Each row is a point on a landscape with many valleys, with its height.
A ball rolls from a point to whichever of its 2 nearest points has the largest drop for the distance, and stops where none of them is lower. Distance is the straight distance between rows; heights are no part of it.
j321 height 499: [-36  32   8   7  22   4  -7 -66 -13  41  36   4  39 -37  52  -1 -54  27
 -10  41  21  18  10  -1 -15]
j686 height 163: [ -5  34  41  41 -22 -45  15 -23 -14 -24  -6  39  10  14  34 -19 -58  29
  20   5  42   6 -23   8 -20]
j538 height 146: [ 15 -17  -3  39   9  20  18 -57 -46  -8  48 -25  29  19  18 -52  48  -5
  19  15  28  20 -49 -22 -24]
j909 height 560: [  2 -19  -3 -34  28  42 -31 -23   4  25  33  18  46 -32  34 -46  -6 -10
  -3   2  25   3   7 -35   4]
j31 height 185: [-21  51   7  43  -4  13  30 -31 -37  38  14 -44  25 -48  45   1 -31  41
 -35  35  16  -2   6   9  26]
j857 height 440: [-13   2 -40   5  24  62   8 -27 -14  30  60 -60  37 -19  32   2  16  23
 -24  18  -2  23 -19  -6  27]
j320 height 229: [  4  11 -29  14  -8   9  21   1  21 -35 -16 -13   0   1  23  18 -17  39
   5   7  -2  29 -14  -7 -10]
j80 height 550: [  1 -26  21  -7  28  37  14 -31  33 -12 -28 -25  40 -21  10 -63  20  11
 -24  -3  45  26   0 -15   8]
j342 height 566: [ 29  -9 -26  21  -8  -4 -22  76  -2  16  39  -7 -47  30 -26  47  -3 -33
  -6   9 -27 -29 -10  29  11]
j529 height 192: [-21  16  26 -10 -20 -28  10 -27  -9 -31 -16  64   6 -10   5  -2 -23   6
  37 -12   9   4  10 -18 -27]
j283 height 432: [-17  48  22 -17  -1 -40 -43  34  -7  10   8  63   2  45   3  15 -63  -3
   3 -10  13 -28  26  28  45]
j974 height 273: [-19  20 -32 -14  -6  -9  12  59  19  -1 -56  -2   7  44 -16  60 -22  20
  -7   3 -16   4  23  32  42]
j530 height 125: [-20  21  45  39   5 -25  25 -82 -31  18  -5 -11  17 -68 -12 -19  -2   5
  10  31   2  -5  -6 -13 -46]
j536 height 400: [ -1  -5   3 -14  13  16 -20   5  23   0  -1  13   2   2   7 -11  -6 -11
 -16 -16 -10 -19 -10   0   9]
j35 height 433: [-33  12  38   7  15 -39  22 -64 -22  18 -40 -17 -12 -40  -1 -43 -18  12
 -60  12  44 -18  23  59  20]
j281 height 239: [-16   1  29 -33 -18  -1  19  41  -8  15 -56  50  -6 -24 -30   6  -3 -49
  15 -31 -14 -37  21  -9  12]
j615 height 448: [-24   3  58   2   8 -10  22 -30 -13  37 -52 -11   2 -55 -13 -62   0 -15
 -40   5  45  -9  22  18  12]
j208 height 398: [  4  26 -11  42 -13  32  28   9 -21  42  -4 -28   9 -82   9   0 -14  -1
   5  26  -3  -4   3 -27  -2]
j979 height 292: [-44  18  -4 -17 -17 -14  33  42   7  -9 -64  26  30  44  -2  59 -34  12
   3 -13  15  -3  48  15  51]
j360 height 358: [  1   4  46  21 -16 -24  40 -36   9 -31 -62   3  12 -21 -38 -33   6  15
  26  14  36  11 -28 -26 -32]
j940 height 478: [ 28 -17  -2   2 -67   2  28  72  12 -22 -33  20  -6 -42 -22  -8 -12 -18
  52   4  33  22  19 -45 -13]
j329 height 201: [ 47 -38 -26  19 -15  34  23  48  31 -30   5 -33  -7 -15  -2 -20  29  -5
  12   6  24  31 -12 -23 -10]
j875 height 421: [-11   5 -32 -69 -13   5 -21  62  23 -23 -19  28 -24  15 -42  58 -11 -29
  18 -24 -46  -8  41   1  15]
j788 height 251: [-46  -7 -30 -57   1 -11   1 -81  16   9   9  39  26  -9  15  17  11  24
  30  22 -47  14  22 -14 -54]
j48 height 294: [ 16 -20  11  -9 -27  18  26  45  28 -17 -74  -3  16 -15  -8 -26  17   3
   2  -8  26  17  -7 -21   9]
j986 height 91: [ -3  16  16 -13 -53 -42 -17  -3  -3 -39  19  44   7  16  46 -17 -43  52
  43 -14  48  37   3 -29 -16]
j236 height 530: [  6 -24   9   8  16  62  10   9  -2  22   6 -56  32   2  16 -53  44 -10
 -47  -9  36   9 -22   4  40]
j494 height 561: [ 45 -41 -21   9  -3  50 -16  54  -8  20  53 -22 -17 -57 -19 -26  26 -66
  24  -4  -6 -12   2 -37  -3]
j94 height 202: [  6  -3 -41 -49  13   4 -55   3  31 -21  24  19   2  44   9  21 -12  27
   4  -2 -16  29   6  -5  -6]
j892 height 250: [ 31 -34  22 -10  30 -15 -28 -17  24 -32   7   4 -22  64 -17 -49  48 -44
 -16 -48  -3 -28 -26   2 -17]
j681 height 519: [ -3  -4  37 -31   8  16 -17 -15   9  -1  -5  43  47 -48   7 -70 -16 -15
  18   0  40   4  14 -43  -9]
j854 height 136: [-32  -7 -13 -45  65  12 -28 -77  13  24  19  -3  26   5   3  12   0  17
 -31  25 -24  13  12  16  -9]
j352 height 497: [-22   5  21 -30  -4  28  10   1  -8  20 -25  37  28 -78 -12 -11 -17 -33
  29 -12 -21  -8  24 -36  -5]
j195 height 89: [  8  32 -21   9   8 -16 -39  39  18  -8  16  12 -13  71   5  27 -20  28
 -15   7   4  -5 -13  30  27]
j607 height 101: [ 38 -31 -27  59 -23  -7  62  42   4 -21 -13 -41 -46  -1 -19  40  26  -1
   7  25 -20  13 -16  28 -26]
j965 height 584: [ 14 -14 -22  21   0  20 -23  41 -12   8  54 -11 -21  31  -4  -3  15 -30
 -18  -7  -4 -21 -32  12  19]
j205 height 196: [-24  43  -6  16  18  24  12 -11 -32  66  32 -41  12 -56  12  16 -15  18
 -42  18  -9 -18   6   5  37]
j126 height 145: [-33 -16  15 -72  30   8 -11 -32  26 -16 -24  39  -7  -4 -23   8  -1 -20
   4 -27 -39 -14  20  -3 -11]
j770 height 536: [ 35   2  -8  14 -66 -20   5  61   1 -37  16  18 -25 -26   5   3 -37   9
  64  -2  23  39  26 -32 -21]
j58 height 373: [-16  34 -37   3 -37  12  40  35 -14   5 -19   4  15 -42   6  52 -61  -5
  44  17  -7  13  24 -14   8]
j291 height 469: [-14   9 -28 -20  26  32  22 -35   2  15 -11 -42  15 -68  -5  16  19  13
 -11   3 -44   9  10 -21  -6]
j188 height 268: [-16  34  18 -29  35  -9 -44  59  10  52 -20  15  -8  53 -12  28 -17 -30
 -40   1 -15 -31  15  41  54]
j114 height 455: [-15  40  13 -18  17  -1 -49  35  12  21  25  42  19  32  24   3 -72   7
 -16  10  31  -7  16  19  46]
j515 height 193: [ 26  -4 -30  -7  -3 -12 -60 -11   6 -18  77  -1  -2  73  39  -3   4  36
   2   4  25  21 -13  -6  -1]
j206 height 452: [-10  18 -50   6  21  40  -8 -10  -8  22  55 -32  13 -20  19  34  -8  15
  -7  29 -26  11 -11 -10  -1]
j512 height 80: [ 37 -19  -6  69 -18 -18  46  28   5 -38 -10 -31 -36  38  -5  11  38  17
  -1   9  24  12 -47  22 -15]
j230 height 296: [ -2   5 -50 -32   4 -18 -65 -42  -1  23  67  17 -14  22   5  38   4  15
  30  32 -59  -5  12 -17 -36]
j693 height 96: [-12 -11  21 -21 -17  -6  29  54 -25  29 -99  13  -2 -24 -27  35   6 -41
  -4 -20 -23 -29  24   2  20]
j894 height 336: [ -1   2  30  17 -44 -19  52  10   3 -24 -88  11  17 -15 -19 -12  -6  16
  17   1  36  13   7 -11   4]
j883 height 288: [ -7 -15 -15 -25 -12  15  47  -3  32 -45 -71 -11   3 -14 -24  21  21  23
   8 -16 -20  29   8  -3  -6]
j896 height 628: [ 55 -58 -43   4 -11  34   6  10   4 -40  56 -35  -1  12  10 -21  37 -15
  24   9   4  45   2 -27 -25]
j695 height 461: [ 41 -11   4  46 -32  14 -15  54 -11  -2  42   4  -6  -3  14 -43  -1 -16
  19   3  48  -2 -21 -28   6]
j363 height 342: [-31  54 -30  10 -37 -23  25  47 -21   9  -4  32  30   0  12  60 -70   2
  47   9   6  -6  37  -5  31]
j227 height 477: [-10   1  57   0  11   9  -3  -1   6  23 -27  25  26 -33   5 -68 -20 -18
 -15  -1  47 -13   3  -3  15]
j958 height 220: [ -6   4 -33 -30  14  20 -15  64  32  19 -37 -31 -10  42 -16  52  10 -10
 -37   9 -34  -3  10  26  37]
j40 height 577: [ 39   8   9  56 -47 -27  31  14  -1 -41   7  -4 -17 -27 -13 -16  -4   8
  61  33  34  25 -23 -38 -60]
j609 height 299: [-51  18  26 -32  18  11  21 -49  -2  20 -29  -2  28 -65  10 -16 -36  10
 -27   9  18  16  46  17  18]
j653 height 337: [ -3  23  11   7  -8 -59  -5  12 -10  -7 -21  44 -48  41 -33  45 -23 -17
  14 -28 -42 -54  -5  36 -10]
j361 height 487: [-30  16  -9 -14  26  13 -17 -53  15   7  27  -2  44   9  46  -1 -31  49
 -30  40  19  35   5  10  12]
j801 height 247: [ 47 -43  -4  19 -26  21  18  72  28  -6 -41 -19   2   0  -2 -31  28 -10
 -11   7  48  20 -23 -18  10]
j626 height 248: [-17  12 -15  -9  13  11  17   2  22  -4 -30 -25  16   9  12  12 -16  42
 -34  10  -3  14   9  22  30]
j234 height 175: [-20  28  14  62   7  15  16 -38 -41  34  47 -35  11 -22  34  -3 -10  15
 -13  32   8  -6 -32   9  -2]
j569 height 274: [-58  38   0 -29   8  -1  32 -26  -5  10 -34 -10  23 -28  -1  23 -46  28
 -25  18   4  10  60  34  44]
j400 height 545: [ 27 -14  14   4  -3  31 -22  32  -7  30  12  16  -7 -54 -18 -42  10 -65
  10 -18  -3 -34  -1 -41   2]
j617 height 604: [ 41 -36 -34   1  -6  34 -32  23 -12 -12  76 -19 -10  30   9 -18  27 -25
  14 -11   8  12  -9 -11   5]
j38 height 29: [ 14 -35  10 -39 -35 -19 -33  29  21 -47 -18  33 -47   7 -41  -2  19 -29
  50 -60 -23  -1  26 -24 -18]
j832 height 369: [ -8  38  -2  34 -41  12  56  -2 -19   7 -37 -24  21 -83  -3  14 -27  11
  37  30   5  15  13 -26 -24]
j176 height 539: [ -7 -21   3 -13  24  39  19 -21  16  10 -22 -66  24 -20   4 -48  48  17
 -61  -2  21  11   9   6  26]
j624 height 217: [ 27 -30  26  -2  14 -53 -26 -38  13 -47  -7  29 -38  58 -20 -30  41  -7
  13 -44 -13 -16 -26   6 -37]
j387 height 79: [ 28 -47 -39 -33 -10  25   9  12  38 -60  -9 -12 -13 -16 -17   2  27  -1
  32  -8 -19  41   6 -30 -42]
j240 height 488: [ 21  -4  12  40  -8  32   3  10 -22   1  34  -8  37 -16  17 -61  14  -7
   1  15  58   4 -34 -33   9]
j886 height 583: [  0 -32  39 -14  14 -18  17  23   7  28 -80 -48 -18  25  -9  -1  46 -18
 -72 -21 -11 -29  -2  29  29]
j377 height 370: [  8 -14  17 -33 -55  10  -5  71  16 -23 -33  46   4 -20  -9 -29 -10 -22
  41 -33  28  12  24 -40  11]
j733 height 295: [ 43 -49 -44 -40   8  33 -31  39  34 -24  29 -24 -25   5 -19   0  24 -37
   9 -28 -31   8  17 -27  -6]
j124 height 529: [-15  36  24  23  19   0 -21 -30 -32  46  38  34   7 -38  17  -6 -43 -17
   1  14  -6 -34  -7  -1 -10]
j682 height 148: [ -1  24  41  66  17 -15  23 -45 -37  22   9 -11 -15 -41 -22 -20  24 -15
   1  16  -2 -33 -36  -5 -25]
j809 height 213: [ 11 -10 -37  19  -2  -4  28 -31  16 -44  -2 -30 -14  16   2  32  22  35
  12  15 -21  36 -23   2 -42]
j164 height 520: [ -1  -6 -18  -8  38   8  -3 -22  -7   8  12  -5 -26  -4 -32  27  23 -19
  -4 -18 -59 -30 -17   6 -15]
j502 height 305: [  1  12 -32 -46  24  12 -29  48  25  14 -22   1 -27  21 -40  49   7 -24
 -14 -12 -61 -20  17  17  17]
j932 height 171: [ -2 -20  34  40  39  -7  29 -76 -11 -14   7 -37  14  21   0 -56  49  16
 -27   0  28  10 -35  20 -14]
j645 height 363: [  4  -7  28   6  17  -2   6  -2  12   4 -36  10 -13 -16 -24 -22  16 -27
  -2 -21 -11 -27 -14   1  -7]
j587 height 264: [  9  -1  -3  14 -14   5  21  45  -7  25 -58 -32  10  10  25  17  -7  22
 -42  11  14  -1   3  19  45]
j874 height 55: [ 14   3  10  12 -54 -63 -33 -28  -9 -25  32  28 -20  21  44 -15  -9  47
  62 -10  21  37   1 -34 -56]
j388 height 320: [-45  23  24 -10  -3   7  30 -55 -14  -1 -29  12  35 -68  11  -3 -30  16
  17  16   9  14  31 -11 -16]
j305 height 221: [ 62 -41  12  44 -38 -35  -8  49  -1 -32  33  -5 -71  -2 -29  -2  18 -25
  49 -19  -9  -5  11 -15 -31]
j916 height 402: [  2  23  40  -8 -23 -47 -47  24 -14   0   7  67 -30  34  -3  -1 -42 -17
  11 -34   4 -38   5  13  17]
j54 height 95: [ 33  -2   8  45 -39 -55 -35 -39 -37 -17  67   8 -23  30  28 -22   9  18
  48  -2  24  10 -22 -23 -58]
j419 height 218: [-29  -7  21 -45 -33 -36  15 -41   3 -57 -15  73  -3  19   4  12  10  22
  47 -21   6  14  28 -34 -45]
j223 height 344: [-10  16   4   5 -16  10  37 -34  -7 -14 -32   1  18 -71  -6  -2  -4  10
  40  21  -7  24  -2 -45 -47]
j768 height 170: [ 17 -37 -23 -14   1  36  11  73  17  27 -35 -54 -14  20  -4  35  40 -24
 -53   0 -17  -2  -9  20  27]
j12 height 234: [-47 -15  10 -54  -9 -27  16 -76   4 -30 -14  59  11  -3  -5  13  19   7
  38  -3 -31   4  17 -18 -58]
j154 height 297: [-57  58   6  -1  13  -7   2 -27  -8  24   4   5  38 -10  29  18 -80  40
 -16  37  20  11  37  30  40]
j968 height 463: [-11  27 -42  33   7  25 -16  -6 -22   9  98 -29   4  27  12  36   0  13
  -6  40 -15   6 -39  14  -5]
j447 height 374: [ 11 -10  22  -5 -21 -21   9 -32   9 -41 -28  29  21 -14  -4 -38   7  19
  33   1  30  24 -14 -38 -45]
j591 height 419: [ 28 -30 -35 -27   4  58 -15  42  27  11  13 -12  -4 -29   1 -21  19 -39
  -3  -9 -11   8   4 -31  12]
j104 height 576: [ -3 -18  24  13  21  -8  16 -13  17  -4 -45 -43 -16  43  -8  -3  43   9
 -60 -21  -9 -19 -19  45  17]
j214 height 368: [-11  42  14  -2 -25 -68 -30  10 -16 -22   7  62 -44  40 -23  42 -42  -5
  38 -46 -20 -28  13  11   1]
j586 height 122: [-14  12  10 -24 -18 -23 -22 -39   6 -10  29  48  38  11  57 -18 -55  40
  20  17  34  24  10 -13 -20]
j473 height 404: [-30  45  38  26  17 -55  10 -26 -22  14 -18  34 -15  27 -15  21 -58  -1
  -3   1  -3 -35  11  51  11]
j711 height 158: [ -3   6 -26 -28  -3 -11 -61 -23  17  -7  49  29  21  45  43  -1 -22  48
  11  14  11  25   3  -6  -8]
j252 height 165: [  2  27  22  84 -11  -2  14 -12 -47  35  30 -11 -14 -16   4  -8   5  -7
  -5  17   5 -35 -45  16  -5]
j985 height 547: [  6 -14 -45  -3  39  -1 -27 -23  -4 -17  49 -16 -41  41 -38  54  45  -4
  -1   1 -62 -14 -25  18 -26]
j105 height 189: [ 29 -46 -38 -43  44  53  -5 -27  21 -17  23 -32   4  13  -9 -28  70 -40
   1 -26 -28   7  -3 -26 -16]
j193 height 572: [  0 -17  -9  41  13   2  25  -7   9 -23 -10 -53 -16  56  -6  16  47  42
 -51   5  -5  -3 -34  52  16]
j89 height 441: [-29  18 -51 -24   0  39  42 -15   6  -8 -23 -42  19 -55   3  48 -10  39
   1  14 -40  34  30 -10   5]
j326 height 131: [ 13 -31 -28 -28  38  54   9   3  28   1   4 -56   7  19  -8 -20  60 -24
 -33 -24 -21   3 -16   3  16]
j517 height 512: [-40  43  14 -24  21 -11 -39 -51 -19  40  47  44  27 -18  31  12 -66   4
   8  38  -1  -8  18   7 -11]
j994 height 564: [-16  13  10 -20  10  22  22  13 -12  59 -47   3   7 -74 -19  11   2 -30
  -3 -14 -30 -17  29 -13  17]
j210 height 389: [-29  38  17  28   6 -43  17   3 -35  45 -39   8   5   1   1  42 -60   5
 -12  10  -8 -33  21  41  38]
j566 height 473: [-18  36 -10 -12  27  25 -39   1  21  10  32  11  34  23  38   3 -49  36
 -32  30  20  10   3  18  29]
j677 height 164: [-36  -5 -16 -30  60  19  -2 -71   6  14  19 -49  20  -2  10   5  23  49
 -59  23 -15  19  18  30  11]
j776 height 364: [-43  25  27 -24  22 -28   5   9 -21  68 -42  13  11 -12 -13  25 -41 -27
 -21  -1  -8 -34  46  38  50]
j895 height 194: [  2 -27  26  -4  18 -52   2 -66  18 -48 -19  32 -14  48  -3 -19  21  25
   6 -15   4   6 -32  18 -47]
j213 height 277: [ -2  11 -58 -38  31  -4 -80 -26  17   1  64   9  12  61   9  32  25  23
   0  29 -41  19  10   8  -8]
j25 height 143: [ 51 -40  -7  56 -23 -24  20  52  -5 -18  23 -12 -65   9 -27  19  32 -30
  11   7 -13 -15 -20  21 -23]
j951 height 67: [ 14 -26  -6 -18   8  14  11  10  52 -48 -37 -19   7  49   4 -19  26  25
 -33 -23  15  17 -23  17  13]
j454 height 90: [-34 -20 -21 -77  51  14 -30 -56  29   2  -6  17  18  13  -8  10  13   5
 -11  -6 -53  11  13   2 -19]
j941 height 161: [  0 -19  12  26  34  29  25 -72 -50   4  42 -46  24  26   0 -50  63  -5
 -14   1  11  12 -48  15   3]
j189 height 178: [-26  -3   2  -3  41  -4  29 -79  -2  -2 -10 -48   0 -30  -3 -21  31  33
 -56   6  -7   5  19  28   3]
j438 height 282: [ 13 -35  35 -32  36   6 -12   5  34  -3 -26  -6 -12  33 -22 -53  52 -65
 -29 -42 -16 -28 -17   2  -1]
j155 height 126: [ 23   7   6  67 -18 -25   8 -53 -41 -19  63  -7  10  16  23 -27  27  13
  29  18  23   5 -57 -12 -47]
j477 height 505: [ 12  -2 -27 -20 -36 -23 -13  53   3 -25  -2  33 -51   4 -37  52 -26 -20
  42 -26 -35  -8  38   2  -2]
j16 height 159: [-22  16  21 -31 -15 -35 -35 -39 -18  -1  24  69   5  -8  13   2 -37  -2
  33 -11 -11 -15  23 -19 -23]
j642 height 596: [  7 -22  49  -1  11 -10  21  22 -26  57 -58 -41  -5 -30 -12 -14  56 -37
 -68  -2  -1 -36   3  -1  15]
j161 height 307: [ -2  25  12  -6  16 -45 -21  38  -3  30 -34  22 -35  62 -25  49 -15 -26
 -23 -11 -37 -50   0  47  27]
j456 height 266: [-17   4 -33 -29 -12 -33 -29 -63   7  26  43  37  14  11  21  10  -3  28
  37  26 -46   3  17 -12 -52]
j987 height 559: [ 26  21  16  33 -66 -59  14  26  -8 -46  -2  32 -24  -9   7  -9 -25  25
  64  -8  38  27  -1 -26 -41]
j393 height 562: [-13  10  -8 -21  31  51 -39 -10 -10  44  70   2  43 -15  45 -32 -24  -4
 -27  13  26   0  -5 -19  30]
j391 height 594: [ 38  -7   3  75 -22   3  49  11 -12 -16  -4 -39  -7 -36 -30  -9  28 -10
  26  40  28   7 -33 -30 -42]
j313 height 44: [ 15  -5   4  37  -3   3 -25   9 -24 -15  70  -9   2  68  24 -39  10   8
 -16 -10  38   0 -61  25  26]
j137 height 200: [ -8 -12 -17  28  24   1  25 -74  -2 -31   2 -43   6  12  13   8  43  38
 -11  16 -20  21 -32   8 -37]
j302 height 629: [ 54 -46 -26  24  -2  31  20  -4 -14 -30  55 -35  -9 -22 -24 -25  54 -36
  42  14  -3  15 -12 -37 -38]
j44 height 321: [ 25  -8  15  34 -24 -24  13  41 -13   6 -38  14 -30   4 -12   8   6 -23
  -1  -9  -3 -23 -26  14  -2]
j316 height 608: [ 27 -15  -6  59   1  15  32 -22 -32  -6  39 -37  -6 -34 -33 -14  51 -31
  29  18  -2  -3 -37 -20 -42]
j102 height 407: [ -8  30 -61 -18 -23  34  34  28  15 -12  -3 -19  17 -27  13  59 -42  20
  28  23 -17  41  29 -18   5]
j504 height 97: [-20  39  62  48 -10 -34  32 -43 -36  11 -36  20  12 -53  -9 -21 -29  -4
  25  27  27 -20 -10  -6 -22]
j136 height 203: [-20   9   6  15 -25 -26  54  21 -35  23 -84 -10  10 -34  -6  43 -12   0
   2  -2 -13 -15  35  11  25]
j633 height 142: [  1 -17  18 -44  -8 -16 -35  -7  10 -25  -7  53 -20   3 -25 -12   3 -27
  27 -52 -39 -19  17 -20 -24]
j41 height 188: [-15 -28   1 -16  40   4  24 -78  25 -31 -32 -38  15  -6  -8 -13  44  33
 -26  -4 -14  17   2  14 -21]
j839 height 249: [-40   7  25  -4 -21 -37  60  14 -12  -8 -85  28   8  13  -8  48 -15   6
   5 -20   8 -15  47  22  29]
j484 height 35: [  4 -26 -24 -36  31  28 -20  -1  53 -39   9 -20  23  76  23 -16  12  28
 -33 -10  20  30 -17  12  23]
j838 height 397: [ -3  -4  24 -32  -6  13 -28  28   3  21 -12  49   2 -46 -14 -31 -20 -45
  19 -28  -9 -32  15 -31   5]
j844 height 510: [ 17 -15   5   7   0  51 -16  30  -9  30  36  -9  32 -11  25 -62  14 -31
 -17  -6  35 -12 -28 -18  33]
j510 height 318: [-34  28  19 -47  27   5 -31  33   8  58 -14  31  16   7  -3  10 -48 -33
 -36  -3  -4 -28  33  34  47]
j303 height 565: [ 10 -12 -30  16  25   4  -6  -1  19 -21  18 -28 -30  57 -22  29  44   3
 -26  -2 -32 -12 -39  34   0]
j524 height 132: [ 23  21 -30  -3 -24 -56 -21  43  16 -54  19  15 -55  68  -8  50 -26  41
  30 -10  -2  26   6  23  -7]
j492 height 129: [ 21 -32 -42 -18   3  56 -11  76  36  17  20 -42   2  32   2  16  28 -17
 -37   3   0  12 -13   7  31]
j181 height 184: [ 48 -48   8  -2 -43 -18 -32  60  18 -36   9   7 -55  -5 -25  -7  13 -19
  46 -37   3  19  26 -20 -20]
j573 height 181: [ 10 -24  37  29  39 -31  23 -72   9 -41 -24   0   2  36 -16 -47  48  14
  -3   0  16   4 -35   7 -41]
j495 height 214: [  2 -15  22 -50 -49   5 -50  33   8 -20   1  57 -16 -16  -2 -13 -28 -18
  46 -56   6   2  47 -47   9]
j28 height 430: [ 24  -9 -12   0 -13  10 -31  29  12 -20  21  13  -3   8  31 -29 -20  12
   1 -15  29   6 -17 -13  10]
j604 height 420: [-40  28  50  31  23 -46  10 -56 -30  29 -19  19 -21 -21 -11  -8 -38  -9
 -28   6  17 -27   7  62   0]
j601 height 471: [ 20  18 -39  38  -4 -15 -31   7 -19 -15  82  -8 -31  45   5  45   2  14
   9  27 -18   9 -33  17 -16]
j652 height 134: [  3  37  58  61 -31 -48  22  -4 -27  11 -31  42  -1 -14   9 -23 -51  -1
  18  14  41 -28 -16   9  -1]
j704 height 619: [  3 -12  20 -20  15  25  14  18   0  65 -39 -33   2 -70 -30  -9  49 -47
 -35 -19 -29 -22  10 -13  18]
j265 height 153: [ 42 -38 -20  14   4  13  28   6  29 -44 -20 -31 -12   5 -33 -16  48 -11
  15  -2  -4  19 -24 -14 -33]
j429 height 65: [ 22 -12   1  52  -4  -4  13   0  -7 -24  16 -17 -14  39   7 -23  30   6
 -14  -6  25  -2 -53  14   0]
j167 height 66: [  9  16  13  20  15 -18 -44  13   2  -8  49  13  -7  82  20  -8 -15  24
 -31   3  28 -13 -45  32  27]
j271 height 252: [-28   0 -14 -10 -25  -1  64  10  -3 -21 -92 -28   3 -33 -19  39  15  23
  -2  -2 -25  10  36   6  17]
j787 height 111: [ 18  16  -7  12  -1 -48 -28  15  11 -34  20  20 -52  68 -14  28 -10  26
  -1  -9 -12  -9 -19  31   1]
j479 height 216: [-10  28   1  17  26  11  -4  21 -27  81  14 -24 -11 -15  -6  42  -1 -20
 -40  15 -23 -39   4  24  42]
j712 height 494: [-16   9 -18  -3  43  37   8 -30 -11  43  23 -33 -12 -57 -16  27  26 -15
 -20  -7 -54 -19   3  -3  -1]
j521 height 82: [  9 -18 -37 -34  30  56 -26  28  24  -7  40 -36  17  57  11 -15  31 -10
 -36 -12   5  13 -23  11  34]
j912 height 544: [ 38  -7 -25   9 -32 -34 -17  84   3  -1  19  13 -59  30 -28  60 -30 -14
  29  -4 -28 -10  27  26  11]
j666 height 173: [ 27 -52 -57 -53  15  24 -19 -17  35 -33  17 -12  -1  20  -5  -3  46  -7
  16 -21 -32  26   9 -28 -27]
j790 height 537: [ -2   5  27   0  17  41 -25  32  -6  62  27   0  33 -21  34 -40 -30 -20
 -44  -4  40 -20  -6  -4  47]
j999 height 235: [-15  11  19 -12  26  -3 -13  38  -6  61 -22 -26  -4  25   5  27   1 -17
 -71   6  -8 -31   4  40  55]
j779 height 287: [ 25 -11   0  31 -36  -1   7  75  -9  28 -38  10  -4   1  24  12 -21 -11
 -12  11  25  -6  -5   4  30]
j67 height 88: [-15 -13  35 -47 -37 -11 -72 -15  -8   3  23  66   1 -12  15 -18 -28  -7
  45 -51   3   6  43 -43 -13]
j45 height 317: [-50  60   4  -5 -11 -16  16  -2 -10  -2  -7  39  42  12  24  36 -78  24
  18  10  28   5  34  10  29]
j812 height 423: [  1   4 -16  30   4  65  14   2 -17  36  26 -49  38 -63  26 -23   4  10
 -16  20  20  17  -9 -27  25]

For each start below, name the point where the ball stops.
j438 => j874
j124 => j504
j302 => j67
j80 => j454
j227 => j504
j642 => j569
j968 => j569
j517 => j504
j790 => j454
j161 => j504

Call two points neighbours if one is among the 2 nearest of the other. Go from one point of each pair to the other, from neighbour to neighbour, staying as low as possible. Name the highest point that can't be avoided.
j136 and j387 => j979
j454 and j38 => j126
j454 and j313 => j305
j387 and j484 => j105
